A landscape with many peaks, sampled at points; each row gives a point and its height.
A climber steps from a point to the highest of its 2 nearest points, and stops where none of them is higher. Distance is the straight distance between rows; heights are no part of it.
besi h=424: [157 141 132 185  89 133 104 120 113 124 152 140 157  64 118 132 151 151
 138 125 125 103 130 111 203 144  88 133  93 159 127 111  39 100 143 156
 138 177 194 132 107 134 125  89 125 174 122 162 150]
Keret h=386: [100 121 130  96 153  93 143 118 130  78 125  94  94  86 113  88 149 157
 155 118  63 166 138 127  92 124 137 148 105 148 132 160 143 175  93 103
 158 142 123  87  89 106 110 115 128 127 126 103 147]
koz h=377: [164 144 120 136  73 171  54 113 149 108 159 145 167 173 100 145 135 105
  99 163 219  89 152 130 166 130  76 108 133 134  97 109  93 109 150 205
 148 142 171 209 119 125 133 152 113 139 119 154  98]
dafu h=379: [119 139  70  86  89 130 131 129 124 124 118 166 138  86 102 134 133 144
 116 117 138 146 119 153 146 128 128  88 115 182 104 132 123 102 146 134
 205  91 127 108 128 158 138  91 139 127  89 138 134]
nikeg h=322: [132  89 172 114 204  95 145 114  92  93 139  69  96 131 115 153 148 144
 189 123  46 136 172  90 137 108 132 143 127  80 130 122 121 177 133 133
  97 165 139  76 121 114 123 144 124 121 155 104 146]
zakoz h=370: [139 149  78 131 111 128 128 128  92 122 142 157 133  44 103 165 131 147
 155 112  76 110 130 132 163 156 112  95  83 166 123 117  79 106 171 141
 142 128 152  88 125 141 146  90 164 118 108 155 177]
des h=259: [135 122 153  98 139 117 137 134 151 131 128 128 131 164 120 130 148 105
 124 110 148 103 111 110 135 133 148 126 183  98  96 120 118 128 119 124
 131 100 131 137 152 121 132 135 128 120 137 123 129]
fede h=267: [141 122 121 146 181 144 141 132  68 108 130 121  92  96 149 192 109 137
 167 137  64 136 161 124 126 146 142 118  84 110 167 109 120 140 187 120
  40 150 114  91 115 116 150 128 171 111 144 122 147]
bor h=266: [108 117  84 116  80 154  87 132 150 114 112 166 137 138 146  95 127 106
  75 128 184 175 125 156 129 110 117 102 140 159 137 126 149  95 130 147
 166 107 135 165 103 139 108 131 144 138 100 131 104]
Fafeb h=323: [ 74 153  96 111 119 105 182 142 155 167  85 107 104 127 122  82 120 144
 103 143 110 120  93 161  47  95 182 162 125 185 111 178 203 157  99  48
 162  94  59  91 157 154 144 137 127  73 108  77 121]
Veker h=553: [106 127 116  60 183 127 184 150 103 127 137 139 110 168 142 173  76 135
 137 157 105 132 110 158  83 152 163 108 112 120 134 132 199 131 164  96
 139  92  80 101 166 119 155 149 114  89 109 115 130]
Nis h=252: [153 120 129 164 185 158 135 148  72 138 119 118 109 106 150 194 109 117
 145 136  77 107 165 108 137 138 150 115 104 102 155  93 117 122 193 126
  20 145 129  98 144 133 156 149 172 119 149 132 143]
rivo h=372: [129 150 104 148 188 138 176 159  93 195 145 161 113 157 153 188  52 113
 119 129  83  74 112 147 108 161 168 120  90 108 142 127 175 121 165  96
 102 109  94  90 187 155 171 152 130  69 119 143 111]
bam h=407: [114 138 105 156 153 130 161 150 120 196 106 146 131 151 156 117 106  93
  97 118  95  80 102 143  76 138 177 136 132 117 136 126 174 107 115  91
  98 103  84 101 163 161 131 135 156  64 135 122 104]
vinod h=114: [169 123 190 154 116 124 104 113 143 108 155 115 161 138 112 117 136 138
 144 120 178 117 132 105 184 129  80 165 121 115 119 120  64 142 118 157
 149 192 180 180 124  88 124 107  68 183 139 151 117]
mit h=251: [124 131 170 154  81 125 116 121 187 136 107 119 132 137 147  64 150 112
  94  94 192 140  90 114 137 113 107 148 165 118 146 132 115 154  62 112
 124 134 130 162 126 107 103 129  91 187 138 122 109]
sufiv h=239: [ 93 130 118  98  62 105 149 125 176 106  91 103  94  74 110  75 158 161
 129 103 137 197 119 141 112  91 147 132 126 201 121 161 149 162  81  91
 221 129 122 127 111 137 120  85  97 171 108  97 129]
karis h=297: [112 112 135 122 181 149 135 153 115 130 114 132 118 158 178 143  96 120
 111 145 109 127 144 153  80 151 176  99 128  92 166 121 166 112 139 109
  69 120  96 125 131 122 120 151 158  84 133 110 118]
Suza h=246: [111 119  62 102  89 156 100 124 138 165 135 172 151 176 127 124 119  89
  81 156 194 140 126 166 102 123 117  96 158 136 136 113 193  60 148 160
 128  54  96 177 127 183 128 163 164 116 107 144 114]
sas h=282: [152 111 152 125 201 149 125 133  85  68 133 104  97 128 151 194 108 145
 161 149  88 153 193 128 131 131 141 101 106  86 169 114 130 134 187 134
  53 146 123 106 109 113 135 141 158 115 162 114 144]
did h=326: [117 150 116  87 132  85 186 125 135 162 126 110 101 114  91 118 142 141
 142 112 110  94  78 123  92 120 164 143 140 150  76 149 136 149 111  72
 174  94  82  83 176 141 148 130 106  98 115 115 138]
gusos h=439: [106 107 147 171 180 114 126 124 119  99 120  76  84  94 150 117 135 141
 150 142  33 157 162  97 104 121 142 153  97 105 161 142 141 164 100 109
  58 167 132  77  64  97 100 130 138 116 150  93 147]
ret h=186: [121 130 140 113  75 114 118 127 158  87 111 122 111  98 139  75 141 155
 117 108 168 212 128 139 137 105 102 156 110 192 138 160 139 173  81 121
 215 149 154 169  97  90 112  96  61 188 131 130 114]
duv h=314: [103 126 155 192 110 135 118 129 168 162  81 120 144 126 156  54 153 103
  88  93 137 117 104  98 119 118 141 147 156  99 141 110 117 138  76  94
  85 137 132 124 107 124  91 129 127 144 131 118 114]
sefin h=96: [131 119 129 106 132 165  68 122 121  63 143 153 132 156 156 151 104 134
  98 166 165 182 177 169 113 124 127  87 117 116 149 123 138  97 178 180
 116 126 138 171  93 105 121 150 157 128 122 121 119]
vogag h=313: [148 133 160 103 121 103 128 111 141 100 136 119 130 112 118 116 157 134
 136 100 147 127 114 102 155 126 107 144 135 131 107 135  76 133 105 130
 170 145 152 134 120 114 127 103 100 152 127 132 137]
sulun h=258: [ 87 137 102  88  72 102 168 128 169 124  84 103  96  77  98  77 154 161
 131 109 122 161 101 139  96  86 162 135 127 198 102 163 147 157 104  78
 212 112  94 101 131 148 135  99 114 145  96  90 132]
Rudut h=299: [125 125 100  99 139 152 117 144 124 150 141 167 147 184 131 163 104  94
 108 146 172 103 137 145 122 148 137  88 156 103 116 112 167  82 159 155
 111  78 105 163 153 159 136 172 154  94 121 146 121]
vom h=394: [113 134 110 109 180 104 177 126  78 129 148 112  98 100 118 166 102 147
 161 128  32 105 123 138  98 148 144 139  79 118 126 122 148 167 140 101
 120 139  90  60 144 133 157 131 141  85 113 122 141]
ket h=339: [123 101 145 106 208  96 169 125  76 105 140  71  95 126 115 177 133 153
 187 121  25 116 152 106 117 125 153 146 106  87 129 118 140 177 141 117
  86 166 115  69 132 118 138 151 129 104 141 112 149]
muze h=89: [149 132 184 194 111 112 115 125 130 154 164  98 165  95 110 115 157 156
 175 125 132  88 113  81 206 141  80 164 123 114 122 114  23 111 127 140
 130 191 197 119 130 133 125  86  81 203 139 161 151]
Penud h=484: [125 151  93 164 150 125 173 144  92 192 140 136 117  81 126 168 101 134
 138 116  31  67 104 131 117 149 145 141  90 135 117 117 123 137 151  97
 100 130 111  63 164 149 159 130 143  74 121 146 154]
delin h=469: [105 123  88  59 158 133 154 139 110 117 128 154 110 133 137 161  93 143
 128 152 123 153 114 166  99 136 148  98 104 143 136 137 176 123 162 106
 161  84  97 101 146 124 148 136 141  98 102 118 139]
murol h=215: [134 136 116 171 132 165 111 146 115 169 134 153 151 139 139 144 128  99
 105 127 135  82 149 120 134 153 137 101 140  99 127  95 109  87 176 147
  66 111 143 134 147 156 123 164 172 113 138 155 122]
gak h=79: [147 130 164 175  90 106 133 130 150 156 145 120 157  93  99 100 163 152
 157 110 140  84  89  94 183 149  90 144 135 134 116 124  24 106 117 126
 147 162 186 125 139 136 120  90  78 185 123 162 148]
Gogam h=302: [109 125  62 101  48 138 105 134 150 142  98 162 134 114 129 110 138 117
  89 133 184 162 114 160 148 109 130  99 144 184 116 143 156  89 123 139
 188  82 123 148 129 169 125 110 138 141  88 130 107]
Mufab h=426: [152 135 115  95  89 149  77 117 140  98 144 152 154 176 109 142 130 101
 101 151 222 113 138 133 158 126  90 104 159 131  96 126 111  97 143 181
 165 117 160 188 126 122 137 148 118 134 116 140 106]
seteg h=347: [ 61 142  90  87 117 103 180 143 132 140  95 104 100 108 113 101 108 162
 122 148  89 145 108 173  51 105 183 148  98 195 117 166 204 166 123  59
 179  94  55  71 150 152 154 137 127  88  90  74 128]
dila h=338: [101 126 142 166 108 143 124 139 172 145  83 128 138 141 168  53 140  90
  77 113 138 143 112 129  78 117 149 127 165 108 154 136 147 138  73  97
  84 118 111 142 104 127  92 136 141 120 132 114 116]
Nes h=237: [101 113  66 100  96 154 101 141 132 133 117 165 146 149 139 124 120 110
  71 144 168 168 130 176 108 116 129  94 143 147 144 120 179  70 155 150
 146  80 109 155 125 154 117 142 164 114  91 131 115]
zagu h=330: [139 132 109  93 149 145 130 140 115 134 136 159 142 161 123 168 113 107
 119 135 157  94 132 131 135 156 137 100 144 104 109 111 130 100 167 137
 118  86 123 133 156 140 144 148 144 103 124 145 127]
namo h=67: [145 114 179 169 157 142  85 110 117  76 139 112 117 113 159 124 128 143
 130 127 116 177 183 117 149 112 105 140 114 101 150 127 115 150 139 151
  92 185 163 135  78  78  99 110 128 153 153 119 123]
ziz h=58: [139 104 200 192 147 129  91 108 125 104 140  89 129 121 154 120 138 130
 145 121 119 152 167  89 161 109 109 158 123  86 150 108  93 157 123 140
  84 191 164 132 103  78  94 113 107 172 154 123 124]
Mupif h=406: [ 96 152  76 135 141 105 170 145 104 172 114 131 114 100 130 134  86 145
 120 122  52  92  93 155  72 139 161 147  75 162 128 149 178 151 126  74
 143 115  79  64 146 146 155 117 142  60 100 109 119]
Zaniv h=362: [100 132  86 126 140 137 157 144 145 201  98 153 132 190 147 107  92  85
  91 148 149 113  95 160  56 120 168 125 153 126 155 139 224  83 113  97
 101  69  46 154 156 171 124 143 157  75 135 116 107]
zudaf h=86: [154 127 153 116 151 154  75 118 126  55 146 142 127 154 151 146 108 135
 120 164 167 190 196 158 126 128 120 105 129 109 153 129 131 129 163 176
 119 158 150 159  83  78 109 138 140 128 143 127 126]
tigi h=346: [138 136  76 107 122 126 124 121  84  83 127 156 121  57 109 168 130 146
 146 116  77 158 140 151 155 142 103  97  64 171 146 124 111 130 165 152
 158 132 134  99 101 138 140  92 164 123 110 141 148]
tofed h=303: [140  98 177 121 221 122 133 120  99  69 139  83  86 139 133 171 120 150
 171 143  62 160 195 111 126 126 145 126 124  75 156 129 136 163 147 141
  78 162 133 101 107  97 120 137 139 116 170 105 145]
nomum h=400: [130 149 117 144 130 115 158 135 144 206 106 145 138 167 117 114 133  87
 109 113 136  58  83 122 108 134 164 130 189 112 105 128 147  97  94 100
 124  69  96 130 184 176 122 146 149  95 151 145 117]
daf h=281: [110 102 137 105 167 154 125 147 131 112 124 139 122 180 171 127 105 126
 100 161 137 163 152 163  65 145 167  89 157  95 170 136 180 107 145 122
  91 107  98 150 129 112 116 158 156  85 140 114 129]
Rozo h=361: [114 132 129  77 143  97 153 111 127  97 128 103 107 103 112 107 155 152
 154 112  90 140 115 127 106 127 136 134 121 149 110 145 128 160 107 105
 171 134 116  94 119 116 132 111 114 127 116 114 146]
tivot h=409: [ 90 112 132 129 147 108 125 121 123  69 118  99  88  76 133  89 138 159
 145 131  43 193 155 136  92 124 135 146  81 150 167 170 145 183  86 118
 141 157 138  91  60 100  93 119 136 138 143  96 144]
gek h=438: [118 150 116 186 158 122 165 150 109 212 113 137 131 122 151 123 104 109
 111 115  60  51 101 121  96 152 174 146 122 123 123 126 140 112 122  81
  84 121 104  80 161 159 142 129 146  52 147 130 112]
fodon h=283: [120 125 158 165  96 134 103 127 166 132 111 134 143 132 158  72 145 111
  88 100 156 138 114 108 131 125 124 138 144 109 145 118 105 133  88 123
 108 137 140 151 115 110  85 121 125 161 127 129 109]
larav h=599: [134 113 132  63 120 135 106 118 138  92 136 153 141 192 124 149 123 116
 115 153 194 160 136 143 123 127 128  99 173 114 108 138 154 120 137 157
 148  90 117 169 133 114 142 156 131 121 127 116 126]
naseg h=458: [163 135 123 170 118 143  95 113  89  94 151 135 137  67 126 160 143 144
 157 121 117 141 153 113 194 127  90 129  76 158 135 104  55 120 160 166
 121 180 181 124  92 119 137  89 141 169 125 151 134]
Zizun h=367: [123 129 128 153 112 139 118 131 150 158 104 141 144 151 151  81 139  88
  92 118 160 126 113 125  94 126 146 115 175  99 141 121 151 107  97 103
  93 106 106 153 137 135 102 141 155 113 129 124 109]
Rel h=144: [166 148 138 111  71 119 104 109 135  93 138 138 157 126 113 112 130 153
 121 128 210 126 124 135 187 118  80 151 106 166 115 136  87 135 105 159
 205 168 169 204 104  92 130  90  63 180 123 155 109]
gito h=84: [148 135 168 151  61 113 125 119 188 156 125 126 161 152  93  99 153 123
 123 118 214  79  67 105 180 131  79 144 170 128 119 126  62 118  73 130
 163 128 160 177 158 138 131 117  64 201 138 161 122]
kov h=369: [112 135 106  99 152  91 177 116  94 144 140 100 105  80  89 132 130 159
 164 110  41  93 109 121 106 140 143 137  94 135  99 129 127 165 121  94
 141 141  95  58 140 130 149 117 120  88 104 113 151]
Dor h=416: [136 151 105 113 179 123 177 145  86 170 143 148 114 126 131 184  78 123
 142 125  83  76 101 132 117 158 151 117 100 111 114 122 151 126 170 106
 123 105 105  80 186 148 166 147 122  79 117 143 130]
kebev h=492: [155 124 146  86 106 147  83 121 149  83 138 136 156 202 112 151 126 104
 116 147 214 137 154 140 146 135 105 109 183 101  99 134 124 127 134 179
 142 124 148 192 128 101 138 157 124 130 137 127 110]
firep h=76: [152 115 160 139 167 150  85 111 112  50 151 124 118 122 160 148 120 138
 127 144 128 178 192 135 131 127 117 120 117 105 156 128 121 142 154 161
  99 161 147 134  84  87 116 132 150 138 158 122 135]
fiba h=125: [132 124  87  88  68 166  63 115 142  85 146 154 142 179 127 133 116 119
  81 182 222 188 161 193 133  99  95 108 137 165 120 141 156 104 139 199
 183 122 138 200  90 115 122 151 110 134  99 130  99]
Fer h=236: [143 121 138 177 175 182 119 154  97 153 117 131 131 130 147 184 117 118
 126 136 108  93 187 111 139 133 157 101 133  85 149  81 110 103 199 140
  21 130 125 121 157 147 151 156 174 108 152 130 133]
mika h=340: [124 137 101 129 189 152 172 164  92 184 143 159 115 178 174 193  45 114
 119 142 108  92 126 165  90 161 168  94  88  98 166 115 189  98 174 114
  79 111  85 116 169 156 159 168 146  73 122 138 107]
zer h=376: [ 76 131  88  96 140  96 184 141 105 133 108 120  94  93 110 124  94 160
 137 133  59 129 108 171  72 136 164 146  73 169 128 154 189 164 133  72
 170 111  78  64 146 139 151 125 139  73  86  90 133]
tonam h=435: [132 144 135 152 133 125 147 133 136 191 115 150 151 142 121 123 145  99
 122 109 122  61 106 109 133 149 147 133 172 107 105 110 112  93 122 115
 105  95 131 124 168 165 122 139 140 104 142 150 129]
kuloz h=103: [138 138 167 169  68 121 116 118 190 162 111 137 165 166  89  87 152 100
 111 110 221  82  78 103 164 135  98 136 201 104 116 119  85 117  65 138
 133 106 141 182 156 141 118 142 103 185 152 160 114]
tase h=341: [156 148 125 152  88 159  59 121 135 110 162 158 166 133 122 140 144 124
 107 139 193  94 154 120 180 139  87 109 123 134 109 105  70 104 157 182
 135 150 185 178 110 131 126 138 128 150 115 149 106]
gite h=412: [ 95 131  86  72 147 118 174 133 104 111 123 136 108  98 118 139 105 149
 143 144  81 152 114 162  89 135 152 118  85 161 127 149 181 153 146  97
 176  94  84  75 140 126 149 122 135  95  91 105 144]
nel h=276: [102 154 109  72  81  98 180 128 155 144 102 107  98  96 103  91 164 150
 139 106 145 133  87 133  96  88 160 134 160 184  81 168 146 158 107  62
 202  87  84 110 163 152 146 114 110 129 105  96 143]
gid h=153: [148 116 178 166 118 128 121 140 158 168 120 122 182 183 107 122 148  89
 128 113 167  65 125  99 165 145 128 120 208  67 113  88  87 110 119 155
  91 112 154 158 165 152 123 154 129 135 161 147 117]
Fuda h=449: [123 157  93 155 128 128 145 139 142 213 110 173 149 174 122 104 115  70
  96 126 152  76  99 134  95 134 157 124 187 112 131 120 188  74 107 114
 104  66  72 151 180 193 111 148 162  89 156 152 113]
befa h=80: [147  97 213 172 148 104 118 101 142 110 148  72 127 121 136 105 142 160
 165 102 122 152 138  71 176  96  72 194 105  99 146 117  84 164  94 145
 117 212 169 146  97  83 105 100  52 198 164 137 120]
gafu h=70: [154 144 164 141  86 102 136 120 162 142 137 128 152 114  91  96 157 149
 142 111 182  95  78 104 175 143  88 149 141 140 107 142  40 118  89 129
 177 144 168 146 137 129 131  92  61 190 128 160 137]
lugot h=431: [109 127  75  52  99 137 129 130 120 109 118 175 123 121 125 146 121 137
 112 149 166 171 120 160 128 114 122  99 116 170 109 141 161 107 162 130
 199  75 109 122 136 151 152 111 137 116  94 125 138]
Tida h=371: [106 144  91 136 163 128 167 147 121 219 110 159 128 183 156 126  71 100
  99 139 115  98  95 154  55 142 176 133 120 127 147 137 221  96 128  89
 109  87  64 122 174 180 145 148 151  63 122 128  90]
pumo h=366: [137 119 126 126 196 109 171 125  68 128 139 102  92 104 116 193 106 133
 183 126  26  96 136 116 132 147 134 136  81 103 128 113 130 166 163 113
  77 152 106  62 149 127 157 140 144 105 134 122 156]
kesa h=88: [151 107 185 161 153 100 124  86 113 101 167  76 124 108 112 124 150 164
 206 105  99 147 140  75 187 103  68 187  82 120 134 128  69 162 105 147
 131 213 172 125  86  93 106  89  77 197 159 140 131]
Nolo h=272: [120 135  62 104 109 162  98 134 124 164 144 178 151 171 117 152 106  92
  90 150 177 105 144 156 120 141 115  87 139 121 132 109 166  54 176 170
 118  56 108 163 142 176 140 162 160 108 108 156 109]
kug h=284: [148 124 148 101 142 122 127 126 125 110 131 129 135 136 123 147 154 121
 145 115 144 105 125 106 153 136 129 122 153 108 105 126  93 121 132 134
 140 129 147 125 141 115 136 122 121 132 132 134 133]
zudid h=440: [120 156  79 158 147 106 182 138  86 181 123 129 108  74 112 153  85 141
 130 121  27  78  99 156  96 156 155 143  69 146 121 132 157 150 139  88
 129 134  87  48 160 147 160 110 143  54 110 124 137]
Nisab h=82: [149 119 160 149 129  96 138  90 112 108 170  90 125  73  88 119 162 171
 202  94  82 136 116  76 184 124  73 164  80 139 120 135  43 143 105 145
 148 200 167 112  92 125 120  75  95 192 129 145 148]
butuz h=524: [144 118 117 179 126 120 135 100  87  97 123  85 111  42 124 144 153 146
 185 104  34 154 141 101 164 123  93 153  61 137 151 124  87 162 117 132
  83 177 146  92  77 123 120  92 164 157 133 126 159]
damal h=349: [101 152 105  94 151  81 190 121 111 155 131  96  92  94  89 118 126 152
 142 109  59  83  99 131  81 117 157 165 104 143  92 157 148 167 114  74
 157 120  74  57 173 141 161 132 119  80 105 104 135]
tomad h=177: [115 116 118  71  78 144 116 126 164 106 121 140 122 168 139 111 133 116
  98 162 207 202 119 158 114 104 128 115 178 164 116 159 171 132 107 134
 187  86 114 170 113 114 125 145 122 149 127 106 139]
Geti h=69: [157  87 228 188 155 122  95 121 133 112 142  68 142 143 133 132 136 150
 179 118 131 136 163  79 189  93  89 179 134  75 131 100  85 159 127 161
  96 212 175 149 109  87 107 112  75 186 167 120 120]
Noduz h=127: [139 136 154 168  89 124 114 128 176 178 118 136 179 182  87 103 145  82
 112 124 201  72 104 104 154 146 120 128 212  82 118 104  95 100  87 149
 105  99 149 179 161 157 109 153 131 162 155 156 120]
zib h=491: [164 125 112 172 121 130 113 106  85  78 139 117 119  52 130 152 147 149
 169 115  72 164 150 109 187 128  89 139  65 154 154 118  81 145 138 150
 107 182 160 119  81 115 127  87 160 167 138 147 150]
lisel h=198: [156 121 154 158 139 175  88 146 119 139 137 137 164 158 130 162 129 105
 122 134 160  88 182 109 142 143 130  87 158  81 123  83 100  96 178 173
  59 127 157 162 146 153 141 167 169 113 144 148 109]
pidi h=226: [128 125 190 132 108 109 121 122 191 103 125 109 123 146 143  71 149 126
 111 108 169 158 106 103 116 113 118 149 169 113 135 140 122 170  70 116
 137 143 138 155 124  85 106 129  83 177 145 117 125]
sep h=100: [160 124 178 169 137 115 106 120 134 116 157 102 146 120 129 123 156 141
 168 113 135 109 118  78 188 123  85 168 117 105 127 106  49 136 119 150
 121 198 181 131 116 103 126  88  85 184 138 139 135]
sifog h=500: [124 111 141 192 146 118 123 104  94 115 120  74 101  67 129 127 161 142
 178 120  26 153 145  78 149 107 109 159  76 117 148 129 106 161 111 119
  53 190 153  84  66 109 108 108 147 151 139 111 151]
tumid h=336: [129 129 151 105 136  93 148 107 142 117 128  97 118 105 114 101 169 138
 155  97 111 116  96  96 135 118 122 143 140 125 104 134  90 151  98 108
 157 144 136 107 128 113 129 112 105 147 117 118 143]
piga h=427: [ 91 112 127 140 173 107 138 119 115  86 118  82  83  88 131 108 138 162
 157 146  19 173 175 119  86 130 135 153  75 133 170 165 161 180  95 117
  81 163 126  75  52 104  95 140 153 118 149  81 146]
fut h=203: [134 103 206 126 126 109 120 131 177 109 126  88 122 176 138  86 143 118
 131 122 156 165 135 106 108 108 130 138 189  82 137 139 127 175  81 117
 122 141 134 156 127  72 102 147  80 157 168 106 134]
Vizup h=129: [171 143 157 144  87 119 100 117 130 113 159 132 169 122 102 120 133 152
 137 130 208  93 118 119 206 135  66 163 106 147 119 135  54 116 113 164
 182 187 187 193 110  93 125  96  47 190 127 157 115]
mev h=298: [120 144 118  82  99 106 187 126 153 149 119 117 113 145  97 113 151 123
 143 123 151 114  77 130  97  99 159 140 180 152  74 153 151 143 107  75
 173  67  80 125 180 140 153 134 119 119 124 104 141]
pogod h=270: [117 109 121  97 147 158 108 138 131 117 135 150 144 193 152 146 104 113
  98 161 172 146 144 152  92 144 149  88 154  95 152 113 171  90 157 159
  88  85 100 172 140 128 125 170 156  98 121 131 116]
Sov h=402: [113 137 102 131 119 137 133 140 155 174 101 156 144 177 139  94 123  88
  92 124 160 113 113 143  81 125 160 117 172 116 140 123 189  93 100 113
 104  68  77 155 148 164 108 145 167  99 141 130 111]
futok h=107: [132 125 104  86 102 158  64 123 133  78 148 154 142 170 149 142 108 121
  87 161 192 163 162 166 125 121 107  94 130 138 131 116 138 102 162 187
 143 118 145 177  95 111 127 153 146 137 103 134 102]
sek h=344: [115 137  65 110  81 140 112 137 129 152 117 176 146 102 122 131 133 119
  95 120 154 131 113 151 140 125 122  91 121 170 115 126 130  72 145 147
 178  85 137 125 130 175 126 111 155 112  95 148 127]
turap h=479: [119 105 166 195 147 122 104 107 117 106 119  76 100  90 140 100 150 142
 164 120  51 170 151  73 149 104 101 169  89 107 157 130 112 162  94 125
  63 199 162 100  55  90  87 103 120 166 148 112 142]
Doki h=162: [151 132 141 108  79 116 111 115 145  85 133 130 128 115 134  97 139 155
 119 110 192 171 130 141 160 118  94 151 113 179 123 141 111 150  94 147
 198 157 158 182  97  85 115  96  65 180 128 131 113]
sifug h=178: [156 131 161 159 133 146 111 151 140 165 132 142 173 182  99 158 141  91
 133 129 158  61 158 108 157 150 122 103 182  75 113  83  95 100 167 170
  80  99 167 162 175 166 132 174 149 117 152 152 119]
Kas h=271: [135 130 116 143  66 156  72 120 147 109 131 162 154 134 153 108 139 115
  79 129 204 154 136 147 150 114 102 119 140 154 133 121 126 113 114 165
 153 133 153 180 101 119 112 126 124 159 111 144  94]
lis h=204: [115 127 123  53  90 122 141 131 166 118 117 129 121 165 126 126 142 110
 123 148 189 178 106 141 104 105 143 126 187 165  99 158 168 143 105 112
 175  76 100 149 138 121 143 135 115 136 124 106 144]
fumot h=214: [ 98 134 138 105  81 107 134 136 170  83  97 109  90  86 131  67 148 152
 123 127 134 220 136 153 105  97 128 143 122 211 134 182 160 185  67 106
 218 141 129 146  94 115 108 101  82 169 132 107 132]
tur h=483: [129 145 116 156 151 134 149 138 120 189 118 136 136 113 138 124 128 105
 122 112  86  67 102 107 120 153 160 130 142 112 111 116 117 103 133 101
  94 114 127  95 161 159 120 125 156  94 141 139 132]
pizos h=507: [123 114 102  50 120 144 113 132 125  86 133 155 130 165 123 158 114 123
 115 161 186 172 131 154 124 132 120 102 138 137 111 135 159 106 150 148
 175  86 120 146 128 119 141 135 128 113 100 120 132]
zegu h=395: [149 146 104 152 102 125 121 131 105 137 147 149 146  53 100 144 149 151
 144 116  99 110 123 112 181 149 100 112 100 164 113 120  54  99 153 141
 146 145 179 106 120 137 132  81 139 142 119 152 156]
duva h=457: [106 114 168 180 160 114 110 111 137  96 124  81  91 101 151  88 145 150
 142 127  53 168 161  91 108 110 121 163 101 103 162 150 134 174  86 118
  85 183 152  99  56  85  81 120 116 143 155  96 139]
tomez h=312: [154 131 139 158  98 152  71 116 131  99 144 148 154 117 151 122 133 126
  96 133 184 136 144 132 165 129  85 125 115 132 124 105  92 116 142 171
 131 159 178 172 101 105 114 126 126 157 118 151  97]
Lilem h=317: [125 114 114 134 187 161 143 156  97 159 124 141 133 166 175 169  70 115
 115 139 111 112 142 154  95 145 169  88 116  86 173 111 168 100 172 124
  54 112  98 132 149 141 139 160 170  78 130 133 107]
lemak h=365: [144 134 107 114 172 143 145 148  99 163 142 164 136 134 128 180 106 114
 124 126 113  79 123 129 133 158 146 104 132 108 120 112 134  95 175 125
 102  91 125 105 170 151 151 147 145  87 130 153 136]
molo h=234: [136 117 153  79 123 115 128 125 161 113 128 120 121 165 129 114 143 107
 126 122 168 150 107 122 108 117 144 133 184 119 102 142 138 147 100 115
 151  97 112 145 147 103 134 137 111 129 144 114 132]
nezo h=543: [134 137 118 155 161 132 158 140  97 173 133 130 127  85 127 158 127 128
 146 121  60  73 112 115 145 153 147 135 117 119 109 111  96 111 155 112
  94 136 140  80 161 150 146 117 149  96 133 146 151]
retu h=149: [121 114  95  79  59 157  88 117 161 101 128 151 138 181 134 119 122 121
  92 171 228 205 139 177 124  89 103 121 171 178 123 153 174 108 117 172
 186  99 113 191 104 115 127 148 118 152 110 122 117]

Where does a climber stop that starts at each point below?
Vizup => vom
namo => butuz
des => butuz
pidi => Fuda
Kas => larav
fede => vom

Call two points neighbours if one is among the 2 nearest of the other. Go from one point of each pair to the other, from neighbour to neighbour, staying as high as possible. Name the lowest point that can't be avoided.
butuz and nezo => fut
Fuda and vom => ziz
vom and kesa => Nisab
Veker and nezo => zer
Fuda and nezo => nomum
Dor and larav => Nes
